Each row is a point on a tangle of strands that fork and nearly touch. The rows are in no order.
(in the rows, 128 means zero)
Two points are linked if the straight distance between their rows is under 207. Some points are linked to none.
<695>: [140 105 135 108 171 125 112 134 137 170 113 122 114  93 131 127 112 132
 122 122 110 123 135 134 133 127 153 135 117  90 101 152 112 103  74 156
  99 113  82 123 130 169 164 158 118 168 108  80 105  99 122 115  78 137
 109 128 129 169 158 142 120 119 121  83  64 145 117  91 130 151 106 179]
<916>: [ 81 181 124 113 181 131 164  88 114 161 118 134 139 108 104 126 149 123
  97 158 148 124 173  91 128 145 184 157 100 124  88 165 147  86 177 142
 129  69 118 129 123 124  80 148 132 122 131 120 145  90 152 173  78 112
 163  96 131  56  71 123 126 125 176 113  87 113 146 180 136 145 142 165]
<429>: [177 110 135 120 156 142 107 125 124 166 102 114 130  73 133 135 104 103
 143  97  98 128 183 127 124 109 149 162 140 107 104 160 101 122  62 167
 108 116  80 129 112 171 176 122  91 187 102  80  97  93 109 101  92 177
 111 109 125 184 142 156 116 119 100  82 108 139 121 100 109 159 118 171]
<890>: [105 126 121 153 123 100 122 138  89 169 184 154 108 196 103 153  86 165
 131 140 109 132  89 165 168 156  68  64  69 116 125 113 144 132 103 142
 152 184 142  75 147 144 161 157 131 146 154  93 118 142 140  85 137 113
 156 147 141 160 140 141 177 105 122 132 147 168 155 139 139  75 134 153]
<247>: [184 143 118  77 132 141  96 151 133  58  70 149 146 112 118  98 177 111
  90  99 199  94 152  83  63 126 164 183 147 113 120  96 119 122 117 125
 147  83  96 179 168 124 111 114 131 102 158 122 156 138 100 189  87 140
 148  78 108  81 106 137 120 156 166  95 120  65 145 136 152 141 114 104]
<709>: [107 115 141 122  99 198 134 117 145 119 182  98 136 110 175 133  96 126
 158 114 104 112 158 121 140 101  86 106 145 149 111 139 122 136 127 101
  98 191 150 142 103 128 142 122 134 137  95 125 125 137 151 135 123 175
 128 152 162 130 111 121 144 100 139  99 119  81 134  85 117 158 138 105]
<915>: [192  93 105 140  99 147  61 171 112 101 132 131 132 152 161 111 125 107
 120 109 159 102 158 121  74  93 110 101 169 126 157 130 102 180  86 129
 165 107  98 136 123 159 139  91 114 140 120 165 120 133 129 120 106 149
  91 101 135 178 137 145 136 138  94 139 184  94 122  85 128 109 130 133]
<404>: [170  80 129 133 101  94 134 185 118 132 108 121 111  82 163 133 106 103
 156 127 148 154 153  90 112 155 131  99 137 123 178 139 122 195 157 139
 125 125 103 141 121 199  98  81 113 160 118  99  86 155  79  91 110 134
  91 124  93 160 122 144 109 122 127 185 111 168 148 119 172 154 118 162]
<743>: [141 140  97 139  77 104 122 127 133  86 140 151 153 187 119 120 144  99
 135 114 128 116 111 154 125 136  65 128 106 131 131 105 158 188 103 106
 159 163 150  88 151 119 145 110 137 109 134 143 147 176 145 116 149 100
 138 124 133 148 123 114 128 155  92 165 213 114 114 151  90  64 130  81]
<159>: [117 139 112 130  93 149 173  56 129 112 106 116 161 157 118 110 131  81
 102 130 128  77 142 104 125 171 138 166 122  82 110 113 133 140 133  67
 164 110 155  62 117  93 153  92 201 144 170 167 148 130 184 180 104 108
 136 129 108 129  82  89 131 153 132 157 187 102  91 197  94  72 186  95]
<573>: [ 92 139 113 117 124 129 135  80 137 149 129  99 137 117 140 116 180  98
  92  96 128  85 180 104 121 172 141 145 136 116 101 162 127 127 142  89
 116 117 118  50  89 120 117 134 148 142  99 108 169  88 185 111  81  97
 156 111 140 103  77  95  88 141 157 121 128  96 121 199  92 136 174 115]
<949>: [190 123 113 104 129 193 103  78 129 102 110 159 149 138 123  87 105  92
 142 109 120 103 165 135  66  68 144 200 156 116  99 117 109 127  58 149
 177  99 105 157 141 117 166  90 122 165 147 150 129 133 133 171 127 165
 117  95 141 177 148 152 159 159  72  86 205  57 103  53 107 109 127 122]
<980>: [117 126 130 123  98 174 102 155 123 108 178 130 134 116 168 139 141 125
 140  96 155 121 154 111 130 120  95 103 149 164 132 135 127 162 158 103
 105 164 143 158 116 145 123 127 124 122 109 119 138 123 129 129 122 138
 135 122 159  97  96 123 127  96 161 122 122  84 162 108 120 172 133 100]
<546>: [169 106 119  97 128  66 154 170 148 102 104 157 137 148 108  94 143  95
 163 125 142 159  38 139 113 126  78 108 110 140 171 125 118 160 139 142
 180 115 117 119 187 107 127 119 121 121 125 136 125 175 118 104 161  72
 123 138  79 196 168 126 112 153  76 177 200 147  89 127 127  79  91 104]
<262>: [138 131 125 107  84  65  89 181 138 129 171 141  93 161 167 142 141 159
 136 112 138 117  98 145 147 212 106  55  79 106 111 126 126 178  99 113
 119 169 113 105 191 166 158 160 153 119 125  94 155 161 123  95 100  85
 158 137 114 177 155 128 108 124 154 154 124 149 129 135 149 108 100  94]
<799>: [157 142 115 104 132 157 129 109 161  72 125 156 153 154  89  79 147 116
 123 141 142  88  82 136  92  73 137 150 146 136 131  85 114  91  84 117
 159 110 139 190 167  60 131 128 148  88 150 175 155 160 145 176 159 133
 101 110 134 151 168 125 148 174  84 101 191  54  96  71 121  77 111  56]
<898>: [124 144 120 132 108 141 129  84 158 102 110 118 137 119 117 118 146 116
  98 136  78  98 150 129 124 126 142 194 156 106 111  97 103 105  85  88
 102 125 169 146 118  81 165 115 156  99 129 183 170 122 145 165 130 158
 131 130 145 114 124 119 113 156 125 124 145  90  74 137  77 122 141  79]
<307>: [119 147 123 172 112 115  95 120 127 135 158 150 109 124 146 176 131 130
 121 101  88 173 132 182 177 117  81 137 141 143 135 104 185 143 123 144
  73 194 179 108 107  95 172 150  82 109 133  92 142  93  90  32 167 119
 182 165 147 116 109 118 107 110 122 137 125 193 131 152  91 175 126 117]
<505>: [128 142 125  96 123 148 178  75 135 111 106 108 139  79 149 110 165  76
 160  83  84 128 171 123 138 142 112 184 157 156 109 140 154 127 189 111
  91 152 144 135  86  93  93 124  98 143 114 112 132 107 147 120 158 109
 147 150 120  71  65  98  87 146 140 153 123 105  85 187  79 157 146  68]
<758>: [121 167 127 134 109 125 106 126 135 125 158 159 118 141 124 155 126 141
 164 148  75 138 125 175 142 128 131 120 107 121 104 129 128 141  99 148
 108 160 172 130 132 152 139 125 114 122 133 144 147 145 122 146 169 149
 149 161 132 156 149 130 146 135 104 177 140 145 118 112  77 122  90 110]
<941>: [119 130 139  77 139 153 159 113 112 150 165 104 122  82 161 103 133  78
 242 115  86 135 169 127 125 108 125 113 124 179 120 199 133 152 184 176
 120 152  97 165 125 178  82 138  94 183  92  80  95 137 151 111 174 120
 116 148 146 156 119 133 120 136 114 180 104  95 132  88 123 178 109 116]
<663>: [ 97 158 109 155 143 146 166  28 118 175 123 116 153 115 111 164 128 106
 127 127  78 137 200 145 161 118 124 167 135 127 110 151 158 117 125 111
 110 123 171  42  64 101 133 123 121 172 129 115 120  73 163 113 116 147
 143 121 140 108  66  94 118 112 148 132 135 139  98 184  78 146 195 165]
<1016>: [ 94 116 132 176 167 107 121 104 139 143 119  86 126 122 105 132 117 163
  72 151 128 105 148 105 137 144 170 155 161  84 112 136  74  82 101  90
 103  66 124  82  99 130 171 130 187 116 120 169 139  89 155 161  61 172
 114 118 133 117 146 130 138 125 148  85  98 135 116 123 123 123 175 158]
<511>: [ 89 103 143 138 128 181 166  99 147 156 154  77 131  94 154 153  90 119
 144 108  86 140 187 110 158 105  96 128 174 158 144 161 122 134 142  94
  66 169 151 121  48 121 152 108 118 160  99 113  90 112 119 109 113 183
 132 155 154 105  91 118 129  95 159  96  97 122 122  95 126 187 177 147]
<712>: [131  99 147 123 165 149 127 180 133 109 135  93 138 128 132 120 138 161
  61 113 209 140 119  89  97 104 126 115 147 143 157 113 111 117 149 121
 146 113 109 154 112 124  96 129 168 100 148 133 136 121 125 139  92 146
 130 101 125  72 131 140 138 104 166  73 112 105 150 116 176 136 142 132]
<619>: [182 116 105 130 118 143  53 124 134 113 131 137 134 148 127 101 148 119
 109 105 118  95 166 157  91  80 119 148 167 111 126 116 102 132  58 125
 146 113 105 129 118 131 161 123 125 135 106 141 129 108 143 125 119 149
 106 110 165 171 147 150 132 150  89  89 173  70  97  78  96 129 130 115]
<374>: [108 168 114 170 143 138 128  70 138 148 116 140 141  93 133 182 137 114
 116 103  79 136 196 149 157 128 141 176 127 141  94 124 163 117 122 133
  77 139 186  93  87 112 137 126  72 136 133  99 139  85  99 107 128 154
 165 120 136  89  71 110 111 101 140 131  92 155 139 197  79 192 142 161]
<421>: [107 190 115  99 121 115 126  82 126 105 127 184 155 162  68  99 168 131
 134 181 127  93  74 139 135 142 144 159  73 122 101  97 164  90 139 129
 161 114 177 143 196  79 120 152 149  96 167 152 194 172 167 190 182  92
 159 118 135 126 131 111 161 175 122 158 188 103 133 154  91  54  87  75]
<12>: [142 120 141 148 146 163 162  97 136 126  99 141 171 151  78 130  67 110
 138 138  98 151 111 129 115  72 111 206 122 139 128  88 144 102  76 135
 163 119 163 147 128 100 145  95 114 147 161 161 118 154  98 174 172 139
  92 123 130 168 145 137 179 145  77  90 180 125 108  82 135  97 119 141]
<857>: [136 109 118  96 132  81  80 187 128 141 147 122  99 138 160 124 152 160
 112 115 162 100 106 129 131 182 145  73 105  94 110 141  94 132  99 118
 130 119  87 126 172 165 156 191 171 123  99 113 143 137 153 111  90  90
 135 119 121 164 194 139 117 127 155 109  85 115 135 113 158 124  95 127]
<608>: [ 83 105 133 170 114 137 143  94 101 138 166 107 145 174  84 117 132 168
  81 153 161 118  85 145 158 129 101 101 118 130 156 102 147  81 163  91
 155 127 161  77  93  63 126 126 168 102 146 158 139 124 170 129 154  90
 131 128 141  86 106  95 147 118 131 106 182 137 132 170 147  49 176 121]
<437>: [124 100 149 113  88 120 145 178 135 107 123 122 126  84 177 123 111  97
 170 127 131 145 150  77 109 149 145 105 141 130 156 155 133 189 188 127
 115 135 110 161 135 178  83  92 120 138 118 129  88 153  86 139 128 138
 111 133 101 127 130 130 111 126 143 210  86 123 154 113 165 165 104 150]
<869>: [ 64  95 145 162  96 112 177 109 156 143 112  94 110 142 133 148  92 168
  54 108 141 127  75  96 148 186 121 124 114 102 146 101 125 120 146  81
 123 157 151  73 109  95 150 113 194 122 167 128 128 114 133 126 106  96
 154 162 104 100 101 104 108 126 162 120 126 165 112 192 166  83 171 118]
<951>: [164 162 119 101 117 158  97 137 142  44 120 173 154 150 118  82 150 117
 136 149 157  84 112 108  73 100 139 145 129 122 135 111 105 141 100 122
 177 105 110 185 187 103 113 117 140  99 140 179 159 165 128 209 132 133
 119  98 116 142 161 146 161 174  98 138 181  59 115  79 119  96 104  90]
<882>: [172 146 119 119 201 142 186  92 119 146  30 140 154  95  68 124 134  96
  78 126 139 164 122 105 122 115 179 221 143 125 128 105 151  53 149 136
 119  60 139 136 118  97  95 118 108 123 155 120 111  77  88 136 116 115
 125  95  84  87  97 137 111 133 133  82 102 159 131 194 133 135 143 154]
<416>: [ 95 164 141 143 165 108 112 200  87 128 146 141 119 143 128 131 140 181
 130 203 176 148 116 109 124 121 177  70  99 140 131 168 135 112 180 167
 158  95 103 168 141 175  52 158 137  90 121 139 113 132 135 165 118 138
 126 109 115  85 156 137 153 101 156 133  59 151 196  95 175 139 120 189]
<434>: [124 152 115 206 140  99  38 134  91 144 146 152 131 159  83 141 157 189
  64 161 142 136 144 177 140 117 149 111 141 119 129  93 129  76 102 149
 114  93 152  95 111 126 149 154 117  91 114 170 160  81 132 104 127 119
 131  96 182  95 143 131 146 102 141  96 132 155 174 153 105 128 150 142]
<72>: [194 128 122 132 165 198 150  73 134 112  90 141 167 148  84 110  89  83
 129 125 115 130 145 138  79  57 137 226 160 149 119  96 140  89  71 137
 179  84 135 136 122  88 144  79 107 164 171 186 117 134 101 186 148 163
  89  97 135 173 130 141 161 147  73  72 201  84  96  95 121  95 139 146]
<932>: [122 140 129 139  71 151  98 172 111  96 189 123 119 126 183 141 143 112
 150  87 161 151 143 138 136 131  73  89 151 182 144 133 160 189 180 113
 110 200 152 141 115 133 117 129  97 114 112 120 137 135 114  81 165 117
 145 134 152  87  86 119 104 108 140 153 135 105 162 143 119 162 126  86]
<563>: [162 130 110 108 143 120  70 118 136 105 153 145 131 172  88 103 153 157
  99 116 141  86  77 158 123 111 121 122 118 125 124  79 109  85  71 121
 146 116 132 163 168  77 171 169 166  91 139 149 177 142 152 132 139 109
 116 127 162 153 179 111 147 144 112  73 163  59 126  76 109  80 108  73]
<993>: [ 92 122 127 120 103 161 185 102 139 110 121 101 159 145 144 100  99 123
 103 134 153  97 147  57 101 167 158 160 120  86 118 130 112 140 130  68
 168 108 120 103 121 131 138  97 195 126 178 147 129 141 161 200  82 155
 131 118  96 116  89 118 144 144 156 125 151  86 105 152 150  96 180 130]
<218>: [183  80 120  83 114  88 160 128 165 107  74 137 136 134 145  78 120  92
 147 114 139 135  76  98 118 145 122 142 118  96 150 112  84 164 113 113
 176 100  79 124 180 132 144 109 152 149 137 127 118 176  98 128 112  88
 109 129  53 209 153 149 122 183 102 160 169 138  67 120 135  78 110 114]
<269>: [128  64 139 122 126 137 144 157 161 104 113  73 126 109 148 100 134 125
 106 102 177 134 116  77 104 114 121 126 171 124 166 108 109 140 159  99
 124 132 104 148 103 121 109 111 160 116 127 152 121 127 122 128  99 143
 114 134 100  92 139 141 113 122 152 108 121 114 104 116 165 133 146 109]
<130>: [ 89 134 148 124 155  94 133 168  94 153 144 130 114 117 135 132 138 144
 158 176 170 157 133 118 144 147 178  50 103 133 130 183 141 149 180 158
 144 105 106 140 130 197  60 139 109 133  95 102  94 127 135 114 112 112
 107 130 119 116 126 147 132 104 143 171  69 158 171 117 175 163 120 182]
<637>: [118 103 129 131  98  97  89 140 169 114 174 112 109 169 123 116 112 188
  88 132 141  68  71 134 138 147 118  96 137  98 124  90  81 102  64  90
 142 122 110 135 152 105 190 172 206  91 128 164 159 158 153 120 127 119
 101 138 146 174 204 131 145 130 132  80 144  69 119  66 128  60 119  90]
<195>: [ 97 124 155 115 115 150 177 145 105 145 161 132 141  89 178 124  96  94
 223 159 103 154 176  96 129 113 135 101 115 174 127 180 135 163 190 142
 132 160 131 167 110 178  78 128 119 166 106 121  93 164 126 148 163 161
 104 132 132 139 122 127 144 125 137 194 103 112 145  76 146 173 108 150]
<835>: [133 156 146  82 169 155 173  99 136 123 107 111 115  76 115  98 180  88
 182 122  86 128 154 129 127 112 141 182 147 148 117 161 116 110 201 142
  93 117 122 162 117  95  60 122  94 133 105 129 129 122 144 133 197 107
 134 152 129  82  99 110  99 162 122 163 107  95  82 143  98 172 112  73]
<750>: [154 118 138 137 169 178 199  72 134 174 101  83 174  79 122 155  66  85
 153 107 105 145 202 103 130  86 139 206 163 153 108 144 128 116 107 116
 123 113 129 133  65 120 136  90 108 194 139 117  88 106 116 164  83 201
 105 107 128 123  82 132 128 101 153  74  99  97 142 121 123 174 155 190]
<812>: [118  92 146 107  89  91 153 168 145 136 143 146  98 161 148 151  77 143
 129 114 117 128  73 100 159 190  82  80  78 104 125 121 122 164  87 109
 120 174 116 116 180 154 173 136 173 134 162  83 119 176  99 116 105 118
 152 176  91 181 160 142 135 125 130 119 110 165 126 123 181 102  96 133]
<97>: [123  89 136 108 131  97  95 175 156 134 138  94 105 109 166 117 136 150
  99 116 150 113 120 101 130 165 164  80 142  92 128 154  71 131  85 118
 114 112  57 112 143 174 156 158 165 145  90  96 118 112 135 115  65 127
 108 116 125 174 175 138 112 127 148 105  85 132 117  96 150 143 119 149]
<1004>: [ 83 171 112 120 139 159 166  69 120 160 118 103 161 109 109 131 150 114
  90 124 152 120 194  94 126 149 148 167 108 137  82 170 165  98 173  95
 124 101 131  80 101 108  87 137 151 149 130  89 148  86 183 155  60 121
 165  87 142  58  41 106 106 117 184  93 113 109 148 208 122 151 179 150]
<10>: [ 74 165 144 123 155  81 125 156 101 167 152 142  92 114 147 143 161 150
 188 188 113 163 133 153 154 153 184  62 105 135 125 194 148 150 181 148
 106 124 115 137 135 181  61 154  99 121  80 105 121 129 134 114 156 114
 118 154 125 126 141 121 123 117 145 204  55 167 151 107 145 173  96 175]
<147>: [161 127 133 137 150  94  66 163 135 127 109 117  81 111 117 138 181 167
  89 129 128 129  97 181 138 115 142 120 187 144 147 129 109 107 133 154
  85 123  90 156 111  91 123 161 110  93  73 144 135  89 127  81 157 103
 119 160 145 127 165 127  76 124 115 121 110 171  95 125 101 169 123  78]
<197>: [ 60 122 162 112 103 143 163 151 167 102 141  93 111  72 175 151 105 137
 138 156 101 137 132  85 137 154 154 108 131 123  99 148 103 137 159 105
  80 158 134 163 126 163 131 132 155 115 122 121 110 140 106 173 119 177
 142 154 131 106 147 139 111 117 159 112  41 131 138  98 145 178 107 134]
<368>: [ 91 105 122 142 126 134 184 109 118 154 105 100 149 156 115 118  86 147
 102 154 162 121 119  90 118 152 146 124 122  92 140 137 132 134 150  94
 196 103 121  71 106 126 110  96 193 157 167 137  95 117 160 158  84 127
 113 114 103 128 107 133 161 118 138 118 150 135 129 151 174  76 185 169]
<279>: [ 95 139 142 155 110 130 147 135 129 121 143 150 112 144 144 150  90 132
 166 168  87 136 123 117 141 141 128 111  85 114 117 141 125 153 119 140
 150 154 160 139 145 160 127  97 123 139 143 156 125 177 114 164 156 167
 125 139 113 142 151 141 168 135 117 190 124 148 139 107 125 121 109 151]
<424>: [149 128 118 105 116 100 106 124 123 156 143 146 110 133 147 135 131 105
 187 128  87 147 144 165 128 139 118 117  98 110 110 157 116 146  91 160
 128 158 123 101 135 192 146 136  96 180 114 102 133 119 150  83 140 129
 137 142 116 183 149 130 131 125  77 171 152 158 116 106  94 116 113 138]
<340>: [110 116 120 141 146 103 113 111  97 189 179 145 127 199  61 138  74 180
 144 139 136 124  61 201 165 105  65  73  85 123 128 108 147  87 101 159
 180 150 127  69 119 124 163 176 132 155 153 126 109 143 176  85 146 111
 128 152 158 169 159 136 181 102  99  87 172 154 151  82 147  44 139 156]
<417>: [ 96 118 134 130 140 108 145 121 127 141 119 121 131 148  99 124 137 149
  63 129 153 118  89 120 146 155 135 121 117 123 140 107 151  89 156 123
 121 126 138  94 121  80 133 153 162  91 140 124 153 100 149 100 124  83
 152 130 119  97 115 110 126 116 151 107 136 145 135 175 149  96 139 117]
<600>: [ 91  99 141 150  92  98 163 148 130 165 170 144 103 189 129 163  45 158
 152 130  92 110  58 138 166 183  56  65  70 100 123 135 134 147  92 117
 146 183 124  88 148 152 171 129 159 154 155  84 112 175 124 132 125 124
 154 187 110 186 132 144 161 124 120 136 129 177 133 133 182  73 127 152]
<375>: [130 106 158 133 144 103 124 177 143 119  88  83  74  73 155 121 173 153
 110 140 101 135 101 142 113 111 158 114 203 139 165 131  88 118 147 126
  61 113  76 176 111 112 114 126 144  87  68 160 110 109  98 104 160 112
 108 185 105 118 186 136  65 134 114 148  78 185  79 124 124 186 106 107]
<614>: [141 141 107 153 147  77  48 139 110 134 151 137 101 135 102 137 195 189
  63 131 141 131 107 188 149 122 134 110 147 138 126  89 131  84 110 150
  81 106 144 131 128  86 150 203 114  72  93 152 173  98 132  64 147  90
 116 126 167  96 158 111 108 121 148  86 109 150 145 147  99 139 114  90]
<790>: [ 93 144 109 152 129 158 146  74 104 143 170 122 146 183  77 128 123 136
 129 147 116 114 106 170 168 103  75 120 119 134 150 101 172  92 143 113
 150 150 166  71  87  63 141 132 145 117 137 155 128 132 183 123 189  99
 115 154 168 104 103 110 159 129 108 106 204 118 113 150 119  58 181  94]
<313>: [121  86 142 153 120 124 123 152 147 110 146 119 125 179 119 115  80 175
 100 149 164  99  59 113 126 123 128  93 135  95 148 100  77 106  83 101
 175 120 111 136 163 112 160 120 194 105 163 168 115 160 133 167 126 131
  90 133 118 166 200 142 165 145 102  95 144  93 121  62 171  66 125 123]
<366>: [154 111 106 120 100  96 146 138 139  90 118 143 127 162 124  92 165  98
 148 114 137 130  63 149 122 129  61 105 127 148 158 114 132 170 129  97
 146 151 134 104 162  95 126 120 132 110 128 136 143 173 138  89 164  54
 119 146 103 155 140 109 109 160  83 170 211 127  79 141 104  73 111  63]
<784>: [ 99 151 127  87 179 116 168 103 134 139  92 137 124 102  88 111 157 133
 110 146 141 114 125 103 120 157 190 157  92 114  84 139 132  74 163 149
 116 100 108 149 169 125  99 176 130 105 145 102 154 119 149 172 113 106
 156 118 113  87 125 128 120 140 173 120  54 127 141 156 138 144 117 139]
<475>: [119 103 119 163 186 125 137 110 102 191 141 133 141 179  66 144  66 160
 125 139 140 157  92 171 154  89 100 112 118 121 150 100 150  87  84 177
 178 121 141  80  98 126 129 124 113 166 165 132  85 112 127 107 127 130
  90 118 153 151 140 137 187  93  92  56 152 162 166 106 153  67 148 201]
<463>: [182  89 122 111 108  90 120 144 131 145 105 138 103 116 153 108 130  89
 175 112 114 144 135 139 113 152 131 115 118 107 144 151 120 171 107 159
 134 135  93 100 129 207 123  93 100 176 110  95  96 138 126  84 112 112
 116 129  99 211 143 158 116 127  89 175 151 172 111 129 128 117 112 162]
<415>: [132 115 148 126 137 151 179 111 148  92  72 149 150 119 110 146  47 103
 172 148 102 168 120 104 111  98 151 192 108 147 140  97 114 111  99 148
 148 126 157 196 146 111 139  96 105 121 169 167 109 165  66 204 169 174
 100 144  94 173 159 152 161 148  90 140 127 139 126  91 134 122  84 149]
<477>: [203 111 112  65 118 138 112 161 150  87  66 139 135  81 158 110 170 111
  92  57 163 106 156  76  76 132 144 172 158 115 118  95 116 141 116 121
 118  98  91 175 147 143 132 123 110 128 149  81 136 123  83 139  64 145
 142  91 121  89 106 142  91 143 173  81  96  85 135 144 149 170 106 115]
<403>: [153 167 127 127  83 138  66 174 121 103 184 152 109 139 162 162 164 134
 149 102 146 136 113 180 133 119  69  93 123 178 118 114 167 177 142 144
 104 192 154 156 155 128 133 142  87  96 104 127 150 160 109  78 183 114
 164 142 156 125 143 129 107 123 112 163 162 128 142 128 116 160  93  64]
<401>: [215 115 115 128  72 150  64 180 119 100 118 139 122 111 182 135 123  92
 105  78 153 117 177 113  75 117 118 120 163 136 149 116 105 185 104 134
 129 135  99 163 134 177 156  78  93 135 121 117 118 132  75 101  89 166
 108  91 142 161 124 155 103 124 115 132 143 104 142 107 131 159 110 125]
<73>: [106 150 100 127  67 136 137  90 124 115 129 146 154 185 111 128 130  86
 123 132 118  88 124 139 130 174  98 136  87 101 119 113 144 159  97  85
 157 150 150  68 141 102 145 103 174 133 157 144 156 163 178 144 129 100
 136 124 123 149 100  95 145 179 116 176 201 107 102 178  90  65 161  91]
<314>: [120 135 122 204 146 130  60 147  91 146 155 129 131 157 110 166 127 191
  72 139 169 151 135 156 141 101 123  91 139 122 141 114 136  97 115 158
 129 117 162 113 105 135 139 144 101 105 114 113 132  87 119  90 104 137
 123  96 170  89 126 131 163  80 142  91 116 155 181 142 140 140 149 175]
<584>: [ 60  86 141 169 119 104 179 100 133 169 119 103 125 162 103 154  60 165
  80 162 112 121  70 105 164 177 135 124 112  70 137 121 101  97 125  95
 156 108 144  66 115 108 161 105 202 141 157 140 110 107 143 153 105 127
 127 147 101 129 120 120 150 123 143 119 129 173 118 154 166  58 180 155]
<583>: [170 166 118 134 165 135  99 154  87 120  94 141 139 109 116 144 160 133
 131 134 157 171 169 123 105  97 148 138 132 179 144 137 158 121 195 176
 130  90 127 176 117 151  56 124  53 102 131 102 123  95  90 130 116 136
 121  75 135  59  93 136 109  97 145 134  89 154 185 142 158 198 110 163]
<648>: [124 112 158 149 104 130 150 157 143 117 104 156 116 127 141 161  65 131
 162 176  79 166 112 109 133 135 155 141  97 117 123 117 117 139 102 162
 118 138 147 164 149 154 144  91 105 139 156 140 105 166  61 167 148 185
 100 148  94 165 162 162 146 143 115 147  84 179 133 100 149 138  87 166]
<887>: [ 98 116 160 139 132 163 198  72 127 175 132  83 141  90 151 162  82  95
 159 137  80 148 196  86 153 117 120 146 150 146 130 172 135 138 135  92
  90 145 143 105  52 150 141  97 104 194 101 107 104 116 114 133  99 191
 116 128 143 125  71 107 123  89 156 119  92 135 128 129 132 193 177 197]
<331>: [146 164 123 151 162 141  77 163  78 141 112 144 144 131 114 145 161 171
  81 141 194 166 138 142 118 104 136 101 123 155 134 121 166 102 163 168
 135  97 141 143 127 143  73 136  89  91 124 117 140  91 104 115  97 119
 125  70 149  60 109 130 137 101 152 109  97 161 211 166 148 154 139 183]
<937>: [188 119 132 123 162 153 136  95 122 151  84 111 132  63 137 122  86  75
 155  97 107 126 206 108 109  90 168 212 161 127 112 158 111 114 102 152
 129  87  78 139 112 162 138  98  78 186 112  95  78 109  98 144  96 192
 104 104 137 147 109 158 110 117 114  87  95 106 128 101 120 180 121 190]
<876>: [ 90 128 153 120 158 148 119 188 118  98 150 117 129 128 132 123 142 174
  93 151 211 140  94  88 103 112 144  88 116 160 144 136 122  96 171 145
 145 100 110 182 134 149  78 145 152  78 150 144 130 131 126 166 101 134
 132  92 121  47 149 135 150  97 175  91  86 108 198 110 199 132 115 145]
<852>: [113 142 140 182 131 131 118 130 118 139 151 144 121 159 109 154 118 166
 122 127 118 168  88 169 166 109  74 106 121 157 151  97 180 110 143 152
 116 171 199 106 108  88 131 136 102 101 137 132 120 114 104  70 179 103
 146 143 152  92  98 120 146  95 110 139 144 179 139 155 120 123 147 134]
<858>: [128  62 149 126 133 108 137 168 153 115 100  68  94  87 165  93 143 130
 112 120 132 145  87 115 123 126 147 100 191 137 184 137  92 138 170 112
  83 126  79 152 105 129 103 113 163 103  83 161 105 111 109 109 149 112
 116 170  95 119 170 125  79 118 130 152 110 147  87 111 138 146 126 104]
<516>: [106 169 123  84 157 102 139 115 132 129  85 157 109  97 119 120 161 121
 155 141  93 116 137 128 139 174 192 153  95  91  82 157 116 109 156 150
 104 102 116 141 165 146 101 172 107 122 121 100 140 107 144 144 131  94
 160 126 124 115 128 120 109 155 137 165  68 151 115 162 102 160  91 120]
<880>: [133 135 137 110 108  98 104 176 137 116 185 147  96 150 129 139 159 156
 168 108 131 134  64 180 147 129  85  68 110 180 129 118 152 159 144 121
 111 172 140 167 190 111 127 152 112 100 124 133 143 151 129  79 198  91
 153 167 130 132 171 117 110 126 108 160 138 154 135 116 127 120  67  81]
<631>: [127 170 112 169 127 122 103  99 127 131 113 152 117 101 138 172 148 123
 119 111  83 159 155 182 157 122 120 172 143 146 110  91 167 128 128 158
  67 154 179 113 110  91 162 159  58  99 143 102 160  88  76  59 154 134
 170 137 139  89  88 103  89 115 123 152 103 184 129 195  88 185 121 112]
<244>: [102 147 130 134 124 134 165  67 119 152 133  92 131 109 147 123 144  96
 136 119  90 115 184 119 135 126 120 157 152 142 134 153 133 145 173 106
 111 115 150  79  61 108 108 109 128 143  95 145 128  91 178 126 118 132
 132 140 132  90  71 103 109 115 131 153 132 112  92 175  85 145 189 127]
<430>: [101 130 117 175 102 148 137  90 124 130 181 138 142 185 109 146 106 135
 127 115 110 145 100 182 169  89  37 122 109 151 151  90 172 132 121 135
 141 193 194  79  92  67 158 126 101 127 160 126 120 150 127  78 191 116
 139 153 160 125  99 122 148 117  99 105 192 144 127 151 116  85 168 105]
<202>: [180 156 115  97 101 134 101 141 119  60  83 171 160 136 132  89 144  99
 113 115 169 111 138 100  67 111 151 157 118 101 118  96 118 149  96 131
 177  89 108 167 187 128 125 109 117 111 159 153 152 163 108 182  98 143
 127  88 115 136 121 136 146 178 128 136 166  83 132 118 121 126 102 118]
<112>: [123 135 133 127 143  76  97 200 120 147 156 135  87 142 126 127 167 175
 164 164 142 144  51 194 159 128 137  50 123 148 149 129 122 119 139 153
 103 136 114 163 173 136 109 178 114  98  94 152 136 153 149  90 202  90
 139 166 125 142 206 124 120 108 115 162 114 170 141  97 125 120  68 101]
<280>: [209 114 106 101  85 142 114 158 141  92  70 147 150  72 142 141 118  80
 119  79 143 119 168  86  86 126 125 170 145 133 141  87 127 167 120 134
 113 138 119 186 160 131 165  89  85 135 146 102 128 133  41 138  95 152
 128  98 119 127 102 143  91 150 147 111 122 115 136 140 132 162  92 117]
<522>: [133 141 138  78 152 145 131 128 118 128 145 102 107  81 143 101 176 101
 205 102 112 119 161 147 132 106 128 117 144 167 128 200 141 152 199 144
 104 134  84 143 115 131  57 145  85 155  69  97  99 116 173 103 176  92
 112 143 153 115 104 124 113 129 121 161 122  93 114 122 102 163 134  91]
<533>: [ 83 187 121 117 177  89 133 105 125 157 119 148 107  97 136 136 162 129
 186 178  68 144 161 141 148 162 208 114  87 105  89 197 115 118 160 154
  97 105 120 139 134 177  73 169 103 136  86 117 128 112 144 143 142 122
 150 146 115 124 146 122 106 133 143 197  60 171 129 129  96 176 105 139]

A fork is a point with three links, a tip a point with one. Leave the first point through the second and follow the links. Name the first fork or tip that comes.
<608> / <790> | <244>
<511> / <887> | <475>
<758> / <279> | <313>
<1004> / <916> | <583>
<374> / <631> | <218>
<475> / <340> | <112>

Name the points in between on the shortest way along the links from the first point to the second, in order.
<648> / <941> | <279> > <758> > <424> > <463> > <404> > <437> > <195>
<916> / <434> | <784> > <516> > <533> > <10> > <130> > <416> > <876> > <712> > <269> > <858> > <375> > <147> > <614>
<415> / <852> | <648> > <279> > <758> > <424> > <463> > <404> > <437> > <195> > <941> > <522> > <835> > <505> > <244> > <663> > <374> > <631> > <307>
<1004> / <743> | <573> > <244> > <663> > <374> > <631> > <307> > <852> > <430> > <790> > <608> > <417> > <869> > <584> > <368> > <993> > <159> > <73>
